Points, in no order, along strands that fork and pass close to each other.
(in the rows, 100 means zero)
Points whose rows are less than 39.7 apart are linked; no others are. Some points are linked to none.
pasoz: 151  96  67  119  73  111  79  117  97  104  113  96  107
vunob: 39  112  107  75  119  48  109  72  107  127  101  82  76
pigo: 44  108  108  84  123  48  109  65  117  136  103  85  88
radol: 127  126  97  105  74  89  94  101  116  132  51  151  109
meza: 51  111  102  93  118  52  108  50  129  138  80  111  107
zab: 126  120  84  94  105  95  80  87  103  128  56  134  127
kom: 89  66  94  106  93  118  103  94  110  72  133  85  100
tav: 104  117  123  113  96  93  100  85  113  128  54  142  121
tet: 84  79  86  86  102  120  92  95  84  63  126  68  98
Vali: 104  111  69  56  107  88  91  101  88  117  83  118  73
Bez: 118  77  83  121  89  122  86  79  117  89  105  105  143
nosu: 139  94  103  123  80  111  105  130  105  101  120  102  92
Rozit: 32  121  116  78  125  60  107  95  84  95  102  59  78
kir: 115  119  74  58  97  89  91  119  87  115  82  118  65
femu: 101  81  131  126  104  110  125  100  117  96  127  101  104
Garos: 107  64  72  108  78  124  84  96  121  79  127  97  115
Nenos: 72  118  117  104  100  76  108  56  124  130  52  139  117
Zuruf: 87  73  91  122  115  112  93  56  116  93  112  91  146
zam: 109  67  73  110  91  122  85  83  117  85  119  98  126
rep: 103  71  66  90  79  127  79  108  94  63  127  80  96
Fuzak: 75  119  92  54  111  87  104  111  77  91  83  100  63
gabu: 111  81  129  138  92  115  122  103  126  94  118  109  112
vosik: 88  104  85  65  130  91  94  94  83  113  96  95  86
geke: 69  112  101  73  129  97  103  104  67  79  101  70  86
Foso: 89  115  122  109  104  86  100  69  116  126  54  140  124
kined: 98  108  103  79  107  84  113  104  105  121  89  124  72
kam: 72  90  133  103  115  101  126  105  93  82  128  75  84
perog: 107  106  102  79  110  93  107  115  93  114  97  112  77
sudiv: 100  91  127  111  118  102  121  106  107  106  119  99  96
mer: 120  120  91  95  82  85  103  98  121  131  63  151  92
faz: 82  69  99  104  81  123  104  110  107  60  135  83  88
vuk: 84  108  123  86  113  98  117  120  84  89  106  90  70
raruk: 150  121  91  122  80  96  92  127  102  128  85  124  103
feve: 151  120  106  138  73  103  93  116  106  123  80  125  122
Gurag: 64  116  109  101  108  63  110  49  128  133  65  130  112
ropu: 134  99  117  148  73  116  99  103  118  100  92  115  136
foz: 74  57  96  121  96  112  99  71  131  83  131  96  124
Sib: 44  110  109  93  126  43  105  58  128  142  96  87  102
bogo: 152  102  74  116  87  112  79  111  97  110  99  102  121
mit: 88  89  123  102  117  102  120  102  98  97  126  85  89
Fara: 78  126  102  67  112  96  106  128  69  78  84  91  70
bunuf: 152  105  73  122  86  113  73  103  96  114  88  107  134
babad: 58  85  123  103  114  101  116  96  93  71  134  61  90
Gez: 89  88  106  99  87  121  108  121  87  53  125  76  83
dar: 147  95  69  110  73  115  81  124  90  94  120  90  97
Vore: 59  107  124  86  122  76  120  100  92  105  107  86  73
fimu: 70  120  105  77  123  104  107  120  68  63  94  74  84
Zabi: 134  120  69  74  94  90  85  125  87  125  85  120  73
zat: 123  89  91  99  87  120  97  124  89  83  121  84  89
bekul: 65  75  92  92  112  111  98  83  90  66  131  61  100
Kadif: 133  85  109  133  74  115  110  121  116  93  122  104  101
pom: 80  83  102  97  128  101  104  76  97  97  126  72  109
buk: 107  95  119  130  96  120  82  66  102  100  71  106  159
rim: 130  90  73  104  66  122  83  127  90  74  124  82  87
siki: 52  85  112  97  118  99  108  85  90  70  130  50  97
Bimev: 84  113  105  84  110  113  109  125  68  55  102  74  84
Buve: 106  66  66  102  71  124  80  106  111  72  128  93  102
sote: 96  107  99  92  95  119  103  132  72  50  107  73  83
Nuvam: 81  104  96  68  128  96  98  103  73  94  101  81  85
piter: 147  113  109  145  71  108  91  111  108  110  84  120  131
tos: 88  109  75  54  119  83  95  88  89  119  86  110  76
baga: 97  80  74  84  91  126  88  107  84  58  123  73  96
Regat: 37  117  109  71  120  56  110  86  97  109  101  75  71
tumep: 149  118  80  116  89  105  73  103  95  124  69  119  129
rotut: 120  111  110  110  102  95  100  100  113  128  69  136  116
bikuz: 124  101  103  97  104  103  105  120  96  112  106  109  88
vedo: 112  113  95  89  93  85  107  105  114  130  78  141  82
gilu: 104  104  114  87  104  108  111  128  82  86  109  89  76
vus: 72  121  83  47  97  83  107  100  85  96  78  111  54
kofu: 149  120  78  98  83  91  87  128  96  131  87  120  85
dofo: 49  110  124  88  129  81  115  99  82  88  111  62  83
nuli: 111  95  124  127  108  108  109  87  115  110  95  115  131
Sem: 87  64  97  112  101  115  102  82  119  84  133  87  113
Gik: 145  105  101  116  79  104  104  138  98  107  114  103  83
Guli: 101  105  134  127  105  111  93  71  103  110  65  116  150
Taba: 60  116  136  87  117  86  127  119  87  88  103  88  64
zore: 134  101  84  116  105  117  73  78  97  108  75  108  151
Sekir: 129  86  118  141  78  117  112  111  123  100  111  114  118
Lisi: 109  104  130  127  107  106  105  82  111  114  78  121  136
bigu: 142  115  97  107  79  99  99  144  90  113  106  107  74
basus: 107  104  97  93  125  92  97  86  103  127  84  119  112
rif: 117  101  102  90  99  112  102  129  83  93  112  90  79
fabib: 113  84  99  131  85  128  80  70  114  87  83  108  155

A fork is a point with three links, a tip a point with one. Leave the first point through the second and follow the links. Name the first fork or tip that comes.
Taba; vuk | rif
Sem; kom | fimu
Bimev; sote | foz
kined; vedo | radol
rif; zat | tumep
sudiv; femu | Sekir
Sekir; Kadif | bigu
fabib; buk | nuli

A fork is a point with three links. Follow the links from the first point to the second and name the forks in between, in order.
pasoz; vuk | rif
faz; geke | fimu
mit; Gik | Sekir

Name the points in between on the shortest way along the links from the first point to the second, in order.
babad; Kadif | kam, mit, sudiv, femu, gabu, Sekir
Taba; zat | vuk, gilu, rif
rotut; meza | tav, Foso, Nenos, Gurag
Zabi; piter | kofu, raruk, feve
fimu; kom | Bimev, sote, Gez, faz
bunuf; gilu | bogo, pasoz, dar, rim, zat, rif
